Each row is a point on a tangle of strands that fork, close into loops and nearly touch. The rows are in no order.
In the rows, zero is written as 100.
Points whose rows are less than 57 apart are linked; no others are. Some points are linked to none.
Lirud: [ 92 121  96  99 107 100  82 133  80  99  99 106  98  88 108  83  62 113
  78 132 104  97  84]
Sidet: [ 93  93  96 110 108 101  75 110  81  91 120 109  74  74  86  85  86 109
  65 132 102 110  86]
bele: [ 70 115  99  99  99 103  92 115  88  99  81  77  81  87  98 107  79 145
 112  90  92  87  81]
Dumo: [125 107 101  90 119 122 116 115 102 107  88 103 111  92 103  85  96  79
  79 110  93  70 123]
gavi: [110  97  81 110 115 104 115  81  74  68  94 102  85 109 105  95 109 100
  89  85  90 109 119]
Nodar: [ 99  99  89 116 118 116 108 122  76  86 108  84  82  99 116  86  95 105
  95 119 109  86  91]
Linad: [106 109  95  90  99 102  78 126  87  94 108 104  93  85 100  78  79  94
  64 128 105  95  88]
nogi: [135 113 104  75 113 130  96 100 111 110  86 106 114  86  92  99  96  84
  74 118  98  62 131]
Nazur: [129  85 114  66 109 111  83  87 117 117 107 107 115  92  74 102 100  86
  86  82  94 100 113]
naron: [110 106  91 107 131 122 116 125  98 112 100 107 110  99 107  83  97  90
  90 106  97  79 117]
bom: [102  96 111 109  85  95  77  63  81 122 110  92 115 114  92 105 104  71
 132  72 128 128  94]
lak: [ 89 100  86  99  94 115 104 106 118  99  99  97 119 115  86 124 101 105
 127  93  98  68 108]
kopef: [ 77 109  96 103 106 109  97 138 109 119 112  95 107  83  92 110  80 124
  98 134  95  90  74]
pekul: [100  98  89 106 110  95 115  95  90  85  99 102  91 116 108 101 104 104
 101  72  81 116 109]
suze: [ 75 116  82 111  92 111 101 111  99  84  85 114 103 112  97 101  74 107
 108  88  87  74  88]
ravob: [ 84  83 108  98  96  99 103 122 105 106  97  86  98  91  98 108 115  93
  99 148 101  99 100]
neli: [118 106 106 116 124 114 127 133 101 101 104 114 108 100 122  79  85 100
  84 119  90 102  98]
dutu: [ 82 100 127  84  84  85  79  77  98 127 110  88 110 113  97 129 104  97
 118 111 109 126  99]
kadaz: [ 95  95 110 103 108  91 112 106 107 126 117  90 106 119 112 110 116 106
 119  99 100 128 104]
zosi: [ 99  97  90 123  77  80  82  65  73  71  76  83  83 103 117  87 135  85
 123  84  89 120  96]
vul: [ 84  66  92 126 116 107 120  90 113 110 127 136  82  50  85  78 104  90
  72 122 115  74 102]
Zak: [ 84 127  67 129 101 118 106 109  81  82  95 123  94 106 121  94  66 110
 104  95 103  77  91]
zekor: [135 127  92  79  78  76  96  83 132 118  97 104 112 125 121  94 118  90
 105  64 114  76 126]
Nim: [ 80  96  96 106 106  83 101  84  89  82  90  96  93 114  93 106 105 105
 117  89  87 125  98]
Zilod: [ 75 125 110 104  77  68  69  83  99 131  83  82 106 114 109  97 109 102
 131  79 106 112  97]
lur: [100 128  89 104  92 115 109 131  95  98  99 117 117 112 117  99  64 101
  94 120 114  71  93]
ganun: [ 89 126 103  83  74  74  96 113 118  95  83 101 103 120 106 113  82 112
 101  78  87  96  94]
Pufu: [ 84 120  94  98 104 104  83 137  96 112 101  99 101  90  97  99  56 131
  93 127 108  83  72]
napap: [ 94 125 112 123  97  90 110 131  79  87  73  96  98 110 124  95  73 131
  93 101  80 103  84]
sifep: [105 107  84  99  79  86  82  74  90  63  82 103  94  99 107  77 111  74
  99  71  80  97 105]
tafo: [108  64 104 114 105 110  91  98  82  84 108  73  81  88  92 100 123  99
 108 119 116 115  81]
fezem: [125  95 114  65 102  97 102  90 100  97 110  91  99 100 121  88 130  77
  81  88 110 102 110]
topo: [ 87  74 106 111  97  96  84 109  83  95 115  98  66  61  83  93 104 119
  79 132 101 109  76]
siki: [126  84 106  91 105 118  94  81 101 103  99  93 101  97 100 103 118  86
 113  53 120  85  99]
totus: [101  89  89  98 108 117 111 122 121 120 125 116 119  96  85 115  93 104
  98 127  87  83 106]
sasu: [142 100 100  70 102  87  89 102 141 134 118  92 118 112 107  97 119 105
  90  95 110  95 113]
tuze: [ 94 103 101 115  97  99 113 142 133 127 125 105 119  84  95 106  78 127
  92 128  84  85  71]
sobem: [ 72  90 119  87  94  90 100  91  99 112  93  88  95 104  86 127 114 108
 116 122 103 127  96]
fure: [ 91  89 114 112 108  87 104  63  83 109 105  86  97 107  88 114 116  98
 128 104 128 144  94]
geros: [103 104  91  94  95  91  80  69 103 110  94 104 128 122 100 100 116  72
 121  64  95 105 114]
fub: [ 92  81  95  99 112 129 125  91 108  90 117 129  95  91  77 113  82 102
  90 132 110  90 104]
dil: [114  81  99  87 121 126  95  98 111 103 112 104 104  92  75 101  95  96
  96  88 102  87 104]
vupef: [117  73  95  93 140 108 112  67  99  95 102 112 102  88  62 104 102  92
  96  87 100 125 115]
kurom: [102 104 112  91  96  75  72  89  71 108 106  71  77  98 103  97 108 121
  93  86  93 143  89]
kure: [ 99  81  96 129 119 116 130 130 119 122 130 124  97  70 102  77  98 104
  82 128  98  90  94]
Tute: [ 85 118 118  80  79  78  71  81  96 122 102  87 106 120 100 114 107  97
 118  80 106 115  95]
rikit: [144 119  93  72  97  78  93 101 132 135 101  95 124 125 108  97 107 104
  91  74 113  86 125]
zofug: [103  83  92  93 100 119 104 103 122 108 122 130 115  88  72 116  87 100
  90 142  91  82 113]
Sevi: [ 99  76  89 128 124 105 118 106 103 108 126 126  75  57  97  69 105  97
  74 116 106  93 100]
bami: [ 81  95  99 109 102 124 123 101  91  81 109 113  85 103  95 115  82 107
  94 132 110  94  99]
Nilik: [117 114  89  77  89 104  92  93 114  97  95 106 114 117  96 111  98  89
  84  84  96  71 126]
tef: [131 115 105  76  99 121  95  82 107  90  79 109 114  96  89 109 101  76
  83  90  96  59 122]
Zeko: [ 98 112  79  86  70  84  74  83 118  64  79 108 103  99 113  81 100  78
  96  69  85  86 103]
dig: [ 84 100 126 115 109  88 124 127  86 108  91  89  86  78 109  98  84 137
  87 128  80 129  91]
dise: [114  93 107  82 104  92  96 101  87  94 110  87  84 101 110  89 121  97
  76  97  97 124 101]
sumod: [121 102 105  89  90 103  91  70 118 110  97  98  98 106 107  94 122  83
 120  45 115  74 107]
zil: [113  84 108  91 122 100 108  54  94  99 103 109 105 100  82 101 107  80
 106  91 109 137 121]
duba: [110 105 101  95 101  84  89 101  72  84 108  81  72 103 105  98 119 122
  82 100  85 129  95]
kozat: [120 101  97  77 101  98  92 124 135 117 115  93 111 109  98 103 111 104
  88 103 111  87 107]
Sir: [114 125  97  97  85 102 107 123 111  95  89 107 128 122 113 112  86  99
  87 119 100  69 108]
teti: [ 73 117  92 109 106  90  89 124  95  97  88  77  87 101 104 105  93 126
 116  83  94  94  79]
suno: [ 92 125 104 109  80  80 112 116 105  77  77 108  94 114 126  97  76 120
  94  86  84  99  90]
fesa: [134  78 107 105  97 111  94  60  83 100 104  93  99 104 103 102 121  81
 117  63 120 113  96]
Baniz: [ 97 110 122 122 109  95 119 137  90  99  95  91  97  96 119  96  70 129
  90 127  88 119  79]
pon: [113  69  97  96 106 122  96 111 101  96 106  86 106  86  91  82 121  69
  95 127 115  83 105]
Nuvar: [108  56 103 100 109 115 106  94  97  93  98  87 104  86  88 104 125  75
 108 123 116 110  94]
bebu: [ 70 125 106  93  75  69  75 100 106  98  72  98  97 109 101 110  87 113
 110  70  83 108  94]
med: [ 88  88 110 100 107  92 111  85  97 121 119  92 100 121  98 111 125  85
 134  95 119 129 104]
kekil: [ 92 113  75 107  87 104 106 112 114  84  80 119 109 114 104  91  80  92
 108  78  88  67 107]
pas: [ 95  94  92 128 111 114 125 141 126 128 134 118 118  77  99  88  86 113
  88 133  94  82  80]
kam: [ 85  99  91 110  86  87  80  69 114 104  97 106 114 113  95  93 116  76
 137  61  92 101 105]
kezo: [ 83  87 105 120 102 107 134  99  90  79 112 103  69  93  99 116  97 130
  95 132 112 119  96]
minom: [ 99  97 115  99 102  89 125 128 119 113 106  92 111 116 112 110 107 109
 106 110  94 120 101]
dav: [ 97 120  83  98  76  82 100 105 130  81  71 114 106 106 112  79  94  93
  98  71  87  78 108]
Ror: [113 114  98  92  82  87  99  76 130 102  90 104 100 113 124  87 124  83
 109  52 101  80 115]
Lov: [129 107 110  69 112 112 116 100 102  97 101  95  99  97 120  85 113  79
  72 100 100  87 122]
sagod: [101 118  96  74  77  86  89 107 111  96  97 100 112 121  94 115  97 101
  94  85  98  98 103]
zud: [ 97  82 105  98  96 107 105 119 102  96 109 104 101  89  99  93 117  77
  82 147 105  91 106]
Tubud: [108  83  96 116  90  82  83  58  60  69  83  77  89 100 100 110 129  91
 122  88 101 130  96]
nalim: [ 81  86 111  88 107  91  97  99  95  95  93  93 100  99  85 116 107 103
 104 109  90 125  95]
vov: [ 75 102  88 105  85  94  90  94 118 100  92 101 117 117  92 115 107  94
 140  73  93  92  98]
bos: [100 109 110 110 102  96 125 136 111 105 106  99 102 111 116  95  87 111
  90 111  92 106  82]
kul: [118  91 113 114  73 101  78  65  79 109 107  90 107 111 110 107 112  72
 124  65 136 115  87]
neti: [110 105 105  88 112  97 102  68  94 107  90 107 121 112  88 101 116  70
 110  78  94 116 130]
tilog: [ 63 108 112 100 102 109 108 109  79 100  81  80  83  79  98 116  84 143
 105 122  94 100  91]
Feg: [ 71  96 121  98 105  95 109 103  82 101  81  84  79  75  93 114  91 140
 100 130  89 127  93]
Momeb: [ 87  91 115 121  94  90  93  52  77 107  99  96 101 112  81 112 103  85
 139  86 125 136  97]
rad: [ 86  77 109 106  97 104 105  97  91  91 119  89  58  78  86 114 106 130
  92 128 106 116  78]
sesef: [123  70 102  92 137 127  98  76 102  96  97 103 102  71  61 102 102  86
  94  81  99 106 104]
Rab: [ 90  95  92  97 103 114 119 115 123 107 116 105 118 113  81 131  90 110
 120 108  90  82 104]
Vos: [ 88 104  90 110  74  77  74  78  93  78  82  97  86  98 121  76 124  89
 119  77  83 118 101]
Leta: [105 138  82 122  91 106 106 125  83  82  87 127 106 111 139  86  62 104
  94 100 115  72  92]
Viz: [106  99  84 112 121 120 121  87  73  72  90 114  91 100  96  94  93 100
  85 108  90 101 118]

A fork is a point with three links, a tip a point with one. Leave the first point through the second and follow the links. Name the first fork or tip that comes.
lak, vov | Nazur
fesa, siki | kozat
bom, Momeb | bos
fub, bami | vul
sifep, Zeko | Sir
kekil, dav | Tubud

A piece is two or more points that can be reached from each other along the links. Count, over all rows, the pieces, the separate loops (a circle has one, a figure eight two, a Y none), the forks (points with three links) and the tips (points with one).
pieces | 5
loops | 1
forks | 4
tips | 12

Name the points in between on the shortest way along the links from the first point to the second, in order.
fesa, dig | kul, bom, Momeb, fure, med, kadaz, minom, bos, Baniz
sagod, dise | Nilik, tef, nogi, Dumo, Lov, fezem
Sir, sifep | lur, Leta, Zak, suze, kekil, dav, Zeko
Zilod, pekul | Tute, dutu, sobem, nalim, Nim
sesef, Lirud | vupef, zil, neti, geros, kam, vov, lak, Rab, totus, zofug, fub, bami, kezo, rad, topo, Sidet, Linad
